Points, in no order, along strands that fork, close into loops and pass close to each other.
In the rows, 100 means zero.
Points whose rows are less than 80.4 apart are linked; no others are. Some points are linked to none.
vabeg: [ 51 135  85 141 113 101  93 111  55  80 137  92  74 112  86  88  89 115
 114 105 104 103]
Raku: [116 142  73 133  70  59 109  88  84  93  87  62  82 107 100  81  93  90
 107 126 127 141]
zoto: [108 101 121  83  97  93 118 105  78  75  95  45 101  69 120 126  90 110
  85 111 106  92]
Bef: [ 59  44 106  75 116  94  74 114  90  69 111  77 109 108 102  84 124 106
 104 105 113  97]
desa: [123 142  74 113  49 107 116  84 133 101 103 121 126  83 105 136  70 126
 104  84 115 126]
vosin: [ 88 113 148 101  79 168 119  95 100 110  50 133 121  92 108 113  78 123
  96 119  91 100]
tuzag: [122  92  72 101  77 102 106 104  80  91 107  57 146  96 112 105 106  92
 106 120 104 141]
pepa: [155 163 109 104  73 101 139  86 136  74 108  98 103  88  98 122  66  78
  93 100 125  95]
Nodip: [108  63  76  78  91  85 113  94  64  78  95  71 106  93  83  51  78  96
 123 108 131 114]
dosuf: [ 76  84 159  81 114 130 100  80 110 107  80 147  62  81  83  86  69 123
  98 112  89  80]
bepu: [ 89  85  99  82 103  76 107 152  67 100  79 114 111 133 110  76 108  96
 115 102 121 119]
lunu: [113  80 136  79 109 101  77 123 107  84 108  82  97 102 115 124 109 108
 100 158  80 106]
gunu: [108  81  91  68 117  60 137 114  98  34 110  95 103  84 101  50  95  70
 112  97 134 110]
Mog: [135  78 155  58  88 111  89 108  91  89  73 117 134 114 128  86  77  66
 117 145 128  74]
Mif: [100 118  76 108  87  79 116  64  91 121 102  78  96  72  90 103  76 111
  82  76 116 115]
Fomut: [ 98  84  96  96  84  92  79 108 116  66  96 124  69  94 105 107  86 120
 150  90  91  86]
dema: [119  87 163  69 111 103  93 111 124  60  83 116 139 121 151 115 114  59
  90 114 104  59]
Dit: [ 91  74 106  82 105  76 118 129  90  61  69  63 116 122 115  72 149  72
  86  94 150 116]
zesak: [ 93 109 124 104  94  76  97  74 139  98 107 135  73  85 103 112  82  97
  94  99  95 110]
Pak: [ 80  82 126 101  87 103  67 119  88 108  71  98  93 126 109 108 124 103
 116 138 117 121]
Zotun: [145  93  69  70 121  96 147 141 108  70 104  88 117 119  79  70 114  58
 106  89 116 114]
mibuz: [171 122  98  91 102 132 129  82 170 101 120 112 112 100  84 121  91  76
  85  90 107  92]
mozi: [136 132 148  98  81 111 135  55  96 121  56 105 112  83 115  95  49  81
  65 107  97  76]
Kul: [144 110  49 123  84 119 111 107 126 137 102 128 131 123  93 110  86 116
 109  86  97 121]
Nar: [106  89 127 100  99 129  90 106 149 106  75 115 112 127 114 134 142  89
  72 112  57  96]
dagim: [113  75  52 109 114 102  83  84 147 105 133 106 103  96 103 119 118 108
  96  69  43  81]
Vosi: [ 55 132  38 140  98 103  78  84  76 124 161 104 132  86  92  96 130 106
 100  74 104 133]
bola: [128  99  98  84  91 104 118 138  83  80 100  58 140 110 120 127 126  87
  92 120  94 116]
biga: [ 94  61 124 123 112 124  73  78  92  94  96  99  99 135 128  97  98  91
 110 117  73  78]
bisat: [ 68  79 136 109  87  99  55  60  70  92 107 107 102  94 134  82  63 111
 126 137  95  74]
lide: [ 48 129  96 130 113  87  67 114  55 110 139 100  77  93  95  90 113 107
 117 113  93 118]
Vomu: [164 107  66 100  96 113 118 125 128 120 110 106 127 137  84 101  99  81
  97 103  96 125]
votef: [107  90 154  87 112  83  77  95  95  96  72  83  57  72 121 102  92 131
 111 140 101  70]
Gagu: [102  63 128  78 103  92  98  72  99 115  63  81  84  83 104 106 103  92
  86  84 119  88]
teful: [ 86 106 100 105  83 105  87 102  92  99 116  82  77  85  83 117  96 126
 114 124 102 122]
Zef: [114  89 133  76  95 108  82 142 128 101  63 102 108 138 113 132 158  84
  88 126  89 102]
mik: [ 98  86  55 115  97  97  96  87  79 118 113  59 120  97  92  93 119  99
 106 109 103 144]
taze: [ 78 120 126  98  44 120  88  63  80 102  76 100 100  81  89 108  56 119
 104 127 112 100]
bakud: [133  84 127  78 129  83 131 109 101  59 117 103 105 114 107  76  73  68
  94  97 103  74]
miv: [117 120 163  39  97  52 114 113  97  78  81 102  97  79  97  87  87  65
  85 124 164  85]
div: [ 71 138  30 153 123 107  82  91  99 129 175  95 112 115  81  83 142 106
  84  91 102 142]
kerad: [ 79  93 112 108  88 151  81 103  93 112 105  90  91  97  84 130 103 128
 103 115  89 107]
vovak: [ 82  74 145 102 118 150 108  83  91  97  84 110 111  96 110 107  75 115
  84  97  71  64]
Bor: [ 96  99  87 111  93  91 106 138  84 116  85 120  93 139  85  88 101  98
 113  99 112 127]
diro: [ 96 143 120 107  51 104 110  61  85  88  93  75  96  94  81  91  35 110
  73 130 116  98]
dul: [ 81  78  91 110 133  91  74 123  94  93 139 125  88 114 103  86 102 107
 120 106  51  80]
Rim: [ 43  88  88 107 122  90  81 109  63 121 113 119  68 104  76  82 109 107
 105  62 108  93]
rizi: [147  92 127  67 106  98  98 125 104  80 113  72  96 103  94 113 101  89
 105 150  96 111]
bofe: [ 54  56 108 123 110 121  51  82  69 101 106 102 109 127 119  94 116  95
 117  96  79  71]
gasu: [133  75 128  59  97  99  98 125 118  86  60 106  97 110 107  97 113  79
 119  98 124  76]
vop: [102  69 108  65 127  90  98 144  96  88  96  69  68  93  81 106 124 122
  96 110 104  96]
gasa: [ 91  52 131  70 119  96 101  86  74  95  86  87  98  87 110  85  75 107
  93  83 112  60]
peled: [ 70  95  77 114  85 152  74 108  89 129 110 109 114  92  93 136 113 130
 116  89  70  95]
bobur: [ 60  90 102 116  94  90  68  97 101  83  83 129  59 105 104 101  95 116
 138  78  99  77]
nik: [ 91  99  49 127  99  90  76  55 120 112 129  69  68  71  79 110 122 116
 117  81 105 123]
nok: [151 110 124  77 102 141 116 116 138 116  57  91 113 102  99 145 144  65
  70  87  93  76]
kasos: [144  77 113  71 133  56 100 143 105  84  82  83 103 117 119  75 144  63
 107 132 107 103]
Far: [ 57  88  32 117 143  90 100  93  92 100 154  77 107  83  75  64 155  94
  89  66  82 122]
gogu: [138 104 152  82 103 128 112  95 117  97  92 118 125  80 122 124  87  93
  90 136  64  89]
Ture: [124 113 102 100  85 112 120 111 131  72 116 109 145 116 121 135  98  82
  86  95  88 106]
Kase: [106  87  93  87  96  91  93  78 141 119 118 141  96  70  92 118  86 108
 101  84  81 114]
Siviv: [ 75  85 148  84  91  77  88 106  76  84  62  88 111 104 131  93  97 109
  95 113 152  82]
raz: [ 96 123  49 133  87 134  97 108 110 127 141 102 120 122  73 102  95 133
  89  95 122 136]
pon: [ 87 137 105 117  91 110 110 101  89 121 116 116 116  79 107 119  61 128
  84  96  81 108]
bafe: [105 125  80 142 120  78 124  97 118 105 107  76  79 126  98  96 127  90
  73  83 112 134]
vukef: [ 97  73  69  75  65  91  89  74  70  96 100  83  95  72  67  79  70 108
 133 113 120 121]
Vovo: [ 61  52  94  95  94 117  77 114 116  89  86 120 117 146  99 100 132  90
  96  76  72  67]
gok: [119  89 148  86 113 139 111  85 147 101  83 114 116  98 113 130 114  86
  72 113  61  88]
tagu: [ 66 112  75 102  80 107  70  92  89 102 125  87  59  70  62 116 100 133
 136 109 105 116]
Gan: [106  96  93  74 112  79 122 149  89  71 104  72  74  86  70  96 113 114
 108 108 121 125]
siram: [138 110 112  74 100  68 131 122  75 100  73  94 119 119 104  69  94  50
  95 120 140 120]
mibon: [ 82 116  81  85  70  77 133  98  80  79 107  65 109  76  70  89  85 103
  88 105 144 142]
Sanup: [ 43 111  86 116 124 103  50 124  52 113 155  95  90  99  94  94 142 104
 114 100  75  94]
dori: [ 87  99  46 117 113  91 111 123 123  96 160 114 141 124  94  98 111  98
  80  85  67 125]
leles: [135 114 139  85  90  99 107  55 132 125  77 112  70  48  87 109  67 111
  91 127  75  95]
Mip: [158 114 117 101  97 128 116  76 151  85  95 123  80  82  99 121  67 115
 117 104  71  77]
Povib: [111  88 100  78 109  97 113 126 133 140  93 136 118  99  99 126 117 100
  68  78  61 103]
geza: [149 129 133  76  92 119 124 111 110  51  91 106 106 119 103 106  88  42
 113 116 138  74]
zozos: [110 124  67 156  99  90  88  79 138 115 111  98  94 138 113 110 123  97
  87  83  97 128]
kobam: [107 124  67  92  75  66 136  91 102 117 103  95 107  84  72  96  76  99
  78  77 141 138]
vetil: [112  65 140  71 132  43  74 139 102  91  86  97 110 123 134  75 132  91
  98 128 120  78]
vos: [104 103 105 102  77 131 105 114  97 126  79 133  89 126  77  95  69 114
 117 106 111 114]
tapel: [168 118 108  65 107 137 137 103 128 107 110 112 115  98  68 118  79  68
  84 100 105  89]
Rir: [ 66 113  91 129 129  80 102 115  75  64 128  82  66 103 106  96  92 118
 109  85  89  84]
rebi: [ 96  88  94 101 118 116  95 116 119 144 117 139 103 111  89 114 106 112
  81  91  47  98]
kunu: [ 79  80  84 117 135  85 101 125  74  63 115  71  97 114 122  93 112 111
 101  80  75  74]
guli: [128  81 133  72  93 100 113 105  93 117  50  95  93 109 101 100 103  78
  97  94 122  88]
nuv: [ 85 140  79 148  93 161  71  48  70 170 134 114 114  73  84 100  75 133
  94  95  81  90]
dabe: [ 95  64  79  76 109  85  90 153  93 120  81 110 120 112 112 110 134 107
  99  84  54  79]
Pov: [ 80  85  98 104  84 102  65 138 113 108  79 106 103 141 112 124 157 102
 108 123  84 120]
bam: [ 90 121 100 104  50 128  89  50  85 130  94  99 118  60  89 116  54 130
  96 121  92 108]
Gil: [114  88  61 100 125  47 112 122 120  68 109  96 104 109 126  81 132  77
 106  93  77 120]
Beze: [135 131 110  78  76 103 132  69 148 104  82 104  85  55  79 133  82 108
  85  73 123  97]
danu: [134 140 181  51  76 114  97  91 116  74  38 125 103  62 128 118  98  72
 112 143 143  62]
duri: [ 70  83  75 115  96 101  77  76  56 134 106  75 112  93  97  95 105  94
 102  93  98 115]
Ketav: [105  72  87 100  99 141 122  88 105 120  93  87 124 113  91 116 101 103
  74  55  91  82]
Let: [ 49  90  83 119 121 114  89 126  91 119 102 118  99 115 101 110 126 117
  86  52  49  59]
Tez: [122  65  69  84 103  99 107 129  77 128  79  73 121 106 100 105 116 100
 103  82  77 101]
Lokim: [ 78 117 110 108 107  77  81  85  66 101 134  99  65  68  95  90  52 122
 114 126  79  85]
geniz: [ 75 122 131 120  82 120  98  62 103 139  66 148  82  79  92  99  65 122
  98  99  93 102]
komor: [ 54 119 100 137  92 107  68  98  89 112  89 137  56 100 105 114 103 119
 138  83  83  91]
lek: [ 71  98  95 121  97 108  78  50  69 114 104  71  53  77  74  91  79 118
 112  96 104  82]
Vufep: [ 61 115  62 136  97 113  67  58  40 142 130  90  99  85  86  80 106  91
 117  71 104  98]
toden: [ 73 133 118 115  64  59  94  92  89  77  94 115  78 112 109  90  70 100
 109 119 127 126]
Pibar: [ 95 121  91 119  72 153  87  37  95 156 115 110 128  62  85 108  57 136
  85 112  84 101]
Kena: [148 104 122  90  80 113 104  59 134 102  96 114  80  68  92 102  56 107
 119 134  71  96]
suven: [122  97 106  94  90 106 106  93 129  50 108 111  74  90  98 114  66 115
 131  95  88  77]
Todal: [ 63  53  80  84 106  89 102 116  93  55 101  74 125 117 101  65 138  84
  99  98 123 126]
Bar: [ 91 118  84  95  92  68  95  76  78  96 156  95  83  58  77  86  47 119
 107 119  81 111]
mami: [158 106  64  92 112 111 148 131 109  98 118  90 128 126  70  78 101  72
  92 102 117 132]
Zed: [ 76 102  38 117  99 129  73 110 134 151 145 121 128 122  72 114 144 123
  71  77  85 120]
vif: [ 26  86 108 112 122  94  44  92  43 129 112 115  68 103  93  75 123  99
 123  88 112  86]
sufo: [114 107  57 143 110  81 109  90  77 106 117  92  90 118 113  76  78  95
 118  88  83 100]
Nagu: [ 82  77  95 114 126  93  94 108 123  74 129 137  94 134 108  91  94  87
  98  83  56  78]
reb: [104  74 110 109 112  92  82 117  89 112  82  74  74 139  94  89 136  93
 112 138 108 127]
sosal: [128 119 110 109  80 164 132  58 123 124  82 108 130  73  93 120  64 121
  74  89  99  87]
sim: [ 95 161 105 125  78 106 108  61 132 139  92 125  70  58  76 116  60 147
  70 101 105 107]
fodug: [110 144 156  75  84  72 122 118  97  87  70  95  77  94  98 109  89  82
  80 121 145 104]
Lag: [127 121 149  83  92 117 115 104 132  70  72 135 131 115 135 127 107  54
  96  91  96  74]
gabit: [ 91  70  84 101 117  99  98 122 102  68  87  69  91 107 114 115 126 112
 106  71  73  63]
vikil: [144 110 112  73  68  86 102  83  92  98  96  99  98  74  92  94  49 105
 113 142  94 102]
Borup: [ 82  85  62  80 118  69 106 139  84  74 117  84  77  78  77  76 119 118
 126 101 114 132]
sazol: [123 128 133 118  84  89 121  63 104 116  73 134 127  99 139 105  55  76
  79 101  89  98]
kebi: [135 147  93  95  71 105 124  63 143 127  95 108  92  48  78 126  64 139
  72  96 114 105]
bapur: [155 120 155  80 103 104 117 113 108  88  87 134 113 101 123 101  66  75
 104 140  83  79]
morus: [ 70 113  73 133 110 116  98 111  68 126  94  63  87 100 105 129 122 127
  96  74  83  96]
fosib: [ 93  86 109  85 110  92 106 132  63  65 109  49 133  92 132 111 111 109
  95 121 104 103]
mel: [ 62  78 105  92 101 124  65 131 114 130 100 150 109 120  89 111 122 112
  98 105  46  92]
gufa: [127 110 126  87  80 122 118 103 113  63  86 111 130 112 122 128  90  73
 106  92 115  84]
Gigu: [102  75 151  75 134  73  69 130 105  78 106  82  81  89 130 103 109 131
 106 143  95  71]
gefar: [ 31  95 128 112 112 132  36  86  67 130 117 126  63  96  84  93 124 104
 123  99  93  78]
bemam: [114  72  31  93 116  84 119 139  86 111  94  76 122 104  95  78 141  99
 112  88  77 124]
bura: [ 41  65  76 106 144  80 103 109  57  76 117  87  95 103  98  33 122  89
 108  84 120 107]
vupig: [ 60  83 134  98 100 120  79  69  73  97  86  75  49  77  84  95  82 127
 108 114 115  77]
loro: [ 40 108  80 107 124 120  51 122  79 127 148 115  84 106  73 104 159 102
 102  83  50  75]
sed: [146  81 109  79  95  81  97  88 118  56  86  78 115 117 129  95 128  36
 122 119 123  98]
fesez: [ 74  74  69  99  98 106 121  84  69  77 127  72 120 101  75  54  83  85
 104 106 124 130]
vopum: [155 133 118  88  95 121 138  92 124 129  60  92 113  89 109 136 110  67
  67  73 121  92]
munut: [ 90 100 158 102 104 143 119  61 129 120  73 156  81  81  82  94  77 117
  79 106  85  92]
dusi: [ 98 108 123 110 114  67 107 111  56 107  84  83  90 119 114  69  66  99
  93 130 110  94]
zol: [ 83  90  52 145 111  83 104  78  74 111 120 113 105 119 103  63  85  87
 112  56  96 105]
Kobi: [136  68  99  91 117  73  95 122 103 104  76  67  98 135 110  85 156  62
  99 131 103 117]
folak: [103 111  55 139 102 119  96  58 130 124 126  93 126  84 113 127  97 122
  78  51  87  91]
pokav: [ 33  85 148 113 112 133  50  75  73 107 103 103  65  86 100  99 106 114
 107 108  98  66]
dupo: [143 120  95 100 100  80 124 104  83 102 118  82  89  92  91  84  51 103
 101 126  87 107]
kefos: [111  93 130  50 112  40 121 127  92  52  92  98  96  87 106  64  88  83
 104 110 157  90]
dopog: [ 84 137  53 133  86  88  94  53  97 136 121  72  85  69  88 115  99 131
  89  84 120 120]
zuka: [ 93  89 106 100 131  75  74 104  91 101 129 123  67  79 111  92  77 118
 126 106  59  75]
des: [ 83 106 146 100  84  89  92 108  78  84  54 112  96 111 141  94  77 115
 111 104 132  68]
vof: [141 102  89  60 116  75 144 151  87  77  78 105 111 117  95  58 123  50
 117 103 136 125]
lazaf: [ 85  48 114  79 115 100  73 134 116  80  75 111  92 150 108  87 129 101
 111  99  91  50]
vas: [ 95  74  92  82  57 115  88  71 107  86  92 102  98  84  80 111  84 109
 129  88 121 111]
ruga: [117 112 116 124  79 144  93  79 144  86  94 116 104 112 110 131  99 104
 112 122  83 109]
Molem: [ 77  57 125  87 123 124  89  85  70 118 100  93 108  84 110 102  83 108
  87  94  77  70]
bepiv: [ 70 104  69 104 114  70  87  81  90  95 175  94  87  60  80  94  93 109
 107 102  85 123]
raf: [149 161 127  82  65 105 139  61 143  81  71 121  90  58  90 122  62  93
  90  92 118  81]
gaf: [ 84  98 100  75  88  82 103 133 118  78 112 106 118  80 106 141 118 112
  94  90  99 123]
Dufad: [ 95  95  79 116  94 111 105 109 115  99 122 109 140 139 108 116 106  89
  81  82  82 117]
zisud: [ 99 114 142  91  82 117 137  62  77 106  59 102 110  88 101  85  37  93
  75  96 108  69]
bepe: [140  85 112  65 112 125 113 133 119 105 115  83 105 107  68 120 116  92
  88 127  82 110]
dosu: [ 98  55 121  75 120  49  80  89  75 101  82  77  80  97 109  55 101  97
 113 129 137 103]
liguk: [137 111 153  74  81  86  99  90  99  95  66 136 116  94 133  93  63  77
 110 134 108  80]
Feket: [113 108 140 104  83 137 106 109  95 108  57 117  89 109  95 109  71 114
 115 118 100  97]
Mukip: [126 100 135  65  95  99  95 141 120  79  65 107 103 126 117 119 139  68
 110 119 128  88]
rakot: [109 137  69 166  79 134  86  55 112 150 107 108 101 114 110 108  85 128
  91  91 105 107]
zevi: [142  96 118  77 110 139 130 115 122 110 104 106 102  97  71 113  74 103
  88 108  86  90]
ket: [ 69 124  69 136  87 150  73  77  80 146 129 102 110  79  86 129  98 133
 106  81  88  97]
sef: [ 45  68  58 107 136  88  95 130  86  87 116 104  92 129  81  49 144  90
  95  77  91 111]
Velad: [ 63 101  53 123 108 108  68 106  95 113 117 112 102  88 108 125 135 119
 117  50  45  62]
Voruf: [114 100 112 113 104  48 100  63 121  98 104 101  61  93 104  94  88  83
  96  98 104 114]
nog: [125  84 113  69 137  96 125 146 118  62 116 107 103 134  96  91 107  70
  86 104  80  66]
vate: [102  65 100  66 127  73 130 110  98  52 119  88 112  92  97  76  93  80
  90  75 109  95]
nuzet: [108  59  94  90  98 130 109 108 119  89  76 106 117 140  92 105 111  83
  89  56  88  70]
lapak: [ 73 156  79 129  64 120  88  92  78 122 140  91  94  88  66 118  73 144
  99 117 119 132]
Gup: [106  86 106  96  99  60 104  85 103  77 104  84  89 104 109  91 106  78
 102 111 118 126]
Labi: [ 69 142  98 148 107 108  87  85 103 134 106 139  59  94 101 116  88 128
 108  73  74  91]
pifi: [134 106  74 122 116 102 103  80 164 116 140 112  99 109  96 120 102 107
  77  84  70 102]
sir: [ 63 117  21 130 116 103  84 111 127 134 161 102 118 114  72 104 157 116
  66  76  94 130]
pem: [ 36  83 104  96  89  70  42  65  50  94 104  91  79  70 118  71  99 119
 139 100 131  77]
kuvil: [128  99  75  84 115 107 140 112 159  82 111 100  99 126  68 111 127  77
  69  55 114  96]
Masag: [111 108 106  90  80 123 118  97  89 100  91  58 116  64 107 150  86 127
  88  96  95 101]
taf: [ 75 110  44 140 103  99  82  67 108 113 148  97 126  91 114 120 117 108
  90  67  94 113]
vukud: [102  79  65  91 118  70 116 162  80  94  73  87 107 120 104  67 140  97
 110  95 104 122]
bimid: [102 112 110  82  67 106 128  89  80  91  98  77 108  97  73  93  54 101
  82 108 133 109]
logip: [ 76  76  93  92 119  78 108 125  80  96  87 105  69  99  84  81  94 111
 108  66 114  93]
sakog: [ 79  85  41 101 127  63  97 134  92  55 111  70  85  71 106  67 146 116
 135  86  86 117]
Dami: [ 58  73  70 114 116  65 106  81  60  83 116 102 107 100 118  50  92  82
 117  65 110 100]
fedev: [108 135  63 171 103  97  88  71 104 155 107  96  91 116 115 108 104 112
  96  82  93 116]
rizok: [143 118  75 126 118  84 117 105 100 110 124  95  86 108  90  87  67 107
 110 100  80 105]
feved: [108  55 134  61 106 103  82 127 115  74  73 121 114 120 118  95 104 106
 122 104 112  61]
nafeg: [ 53  80 135  78  93 107  72 148  77 113  97 145 116 113 109 103  95 126
 109 120 101 104]
kurur: [128 133 110 123  63  86 100  81 100 103  76  72  87 120 114 109  93  88
 102 135 123 136]
tumod: [ 50 118  68 128  90 133  57 106  66 123 113 119 114  90 111 126 138 120
 127  64  61  71]
dolud: [137  69 143 100 108 114  91  69 106  97  75  95 105 123 136  97  92  68
 102 124  89  70]
nelil: [ 99  51 100  91 138  61  83 119  75  86  91  69  79 106 111  47 126 104
 127 128 121  97]
zup: [ 55  48 115  83 127  92  74 144  94  82  87  94  96 147 103  80 143 111
  98 105 111  66]
ruvub: [ 60 118 134 105  88 155  94 106 103 127  61 166 114  77 107 120  95 138
 101 116  70 112]
nit: [104  98  58 107  95 131 114  87 125 133 113 104 129  90  90 129  94 125
  71  45  99 102]
fulik: [ 93  88 130 117 125  71  93 101  60  75 103  66  89 121 132  66  83  96
 102 136 112  84]
makob: [102 102 147 101  87  73 102  82 108  96  76 139 117  93 153 107  73  83
  93 104  94  87]
Vila: [ 65  99  98 119 119 110 108 143 116  99  93 109  91 147  99 115 132 112
  70  68  63  70]
levo: [115 129  79 122  65 119 111 100 135 122  80 137 118 103 110 133  89 117
 107  70 100 113]
Bolep: [ 73  68 113  62  94  82  89 156  72 113  81 130 126 102 109 104 105 113
 106 104 105 109]
kefa: [ 68 112  67 130 106  91  72  47  41 121 130  72  65  73  77  75  96 100
 119  78  99  82]
Bizu: [136 153 142  70  66 111 123 102 106  72  78 101 120  61 122 143  70  98
  98 129 106  87]
zuvol: [136 113 145  86  87  83  93  96 112  79  69  86  55  78 111 115  99 109
 123 137 111  81]
ruta: [ 70 136  94 122  74  55 103  83  71  84 106  83  85 108  93  67  85  99
  98 133 129 145]
nusas: [ 82  72 103  66 105  78  97 152 103 126  85 135 122 105 100 111 119 100
  83  85  80 107]
takit: [123 152 173  75  72 111 119  99  96  69  52 106 116  65 138 121  75  98
  98 137 111  64]
dato: [ 67  73  87  95 140  70 107 123  55  74  91  64  98 100 111  18 125  99
 114 112 128 117]
Betu: [ 70  94  40 111 127  81  92  87 103  99 169  90 105  72  73  78 128 101
 102  88  85 143]
vod: [185 102  85  96  89 117 125  76 107 129  89  70 125 100  97 112  88  76
  92 106 107 105]
Foz: [168 127  77 119 107 113 117  74 176 115 137 113 119 115 102 119  94  98
  66  87 107 103]
Bute: [ 84  87  38 115 134  56 112 126 110  58 108  84  95  97 116  46 158  87
 117  89  76 131]
Pip: [ 83 102  49 129  99 105  80  95 107 108 118  90  64  94  72 106 125 120
 133  78  98 112]
padef: [ 78  84 132  91 114  67 103 114  73  87  65  60 102 119 127  86 127  87
  81 106 148 102]
kuveb: [ 85 105  68 115  92 149  84 101 127 148 135 128 121 119  70 117 109 129
  83  94  92 127]
zit: [ 51  76  25 115 130  94  98 110 110  94 127  88 103 116  73  53 172  85
  89  66  72 110]
zepor: [154 132 154  52  81  85  94 103 116  75  56 100  79  73 121 108  96  80
 128 138 138  59]
Kabe: [135 116 118 102 114  75 129 125  74 112  84  94  98 130 114  78  86  68
  86 115 114 111]
gibuz: [ 73 105 142 111  87  67  84  97  99  70  76 132  73 127 117  73  76 100
 116 110 136  89]
doro: [ 79 106  90 131 126 101 118 123 110 103  92  80  76 139  93 112 129 100
  68  65  95 100]
Dek: [ 60  84  72 125 110 101  64  92  60 132  95  66 100  95 111 110 150 101
 100  79  90 104]
mun: [102  63  62 105 112  88  88  74 118 113 132 116 104  92  91  97  95  96
 111  79  63 104]
kub: [118  88  59  99 100 113 140  92  93  87 124  86 133 113  71  69  78  87
  94  90 124 133]
seg: [146 151 121  87  96 101 137  97 129  54 117  90  87 107  86 113  91  45
  85 110 136  94]
legif: [ 79  76  63 101 107 103  78 118 103  94 107  91  79  96  92 119 132 118
 123  72  73  80]
Kol: [ 59  93 133  93  91 139  74 121  93 136  83 159 107 104  98 118 107 120
 105 120  75 113]
nufiz: [137 121  89  91  94  84 129 114 141  88  92 100 101 110  85 122 126  71
  84  69 130 120]
Zofes: [101  93 149  87 102 142 134  78  92  86  84 111 116  82 101 102  50 102
  83  86  96  62]
fipob: [124  75  92  91  91  56  88 100 104  67  86  88  99 107 124  69 112  67
 128 122 125 123]
Furi: [134 138 112 118  75 100 107  75 134 113  83  84  92 104 113 140 106  90
  90 109 118 126]
sozi: [150 119  94 102  85 145 133  85 126 138  78 109 146  95 103 134  91  97
  71  68 107  92]
fuba: [ 70 147  72 128  79  84  89  81  76 110 140  86  86  94  68  86  81 115
  97 129 118 146]
Vusi: [126 118  92 107  86  66 128  79 124  80  88  90  99 114  97  91 107  59
  96  81 140 131]
turu: [ 78 150  98 133  91 103  93  63 100 143  94 129  64  74  84 102  60 133
  91  83  98  97]
ribuk: [122 128 120  99  87 154 135  91 103 111  78  78 110  60  95 141  73 138
  79 102  93  90]
buleg: [134  87  89  79 124  99 141 130 128  78 105 112  98 139  75  90 114  63
  85  76  96  86]
Muted: [151  81 124  85  94  99 104  64 118  95  82  81 120 103 123 111 112  43
  94 114 109  91]
sog: [103 103  56 113 118  58 121 122 110  86 137 100 120  99 110  95 106  95
  97  91  77 133]

A piece is all that can be reached along the links. How many separate loops has the piece of each point below (a circle has one, a figure eight two, a Y none), and how many tips (points with one link)?
Dufad => loops 0, tips 6
vif => loops 0, tips 3
gasa => loops 1, tips 5
vas => loops 0, tips 6
ruvub => loops 3, tips 0
Mif => loops 2, tips 2

A tip is a point with one link. Name the tips that can be reached along the links from each point below, in the order of the rows.
sir => Mog, raz, vetil, lapak, Furi
kefa => nok, morus, logip
Mif => loro, rakot
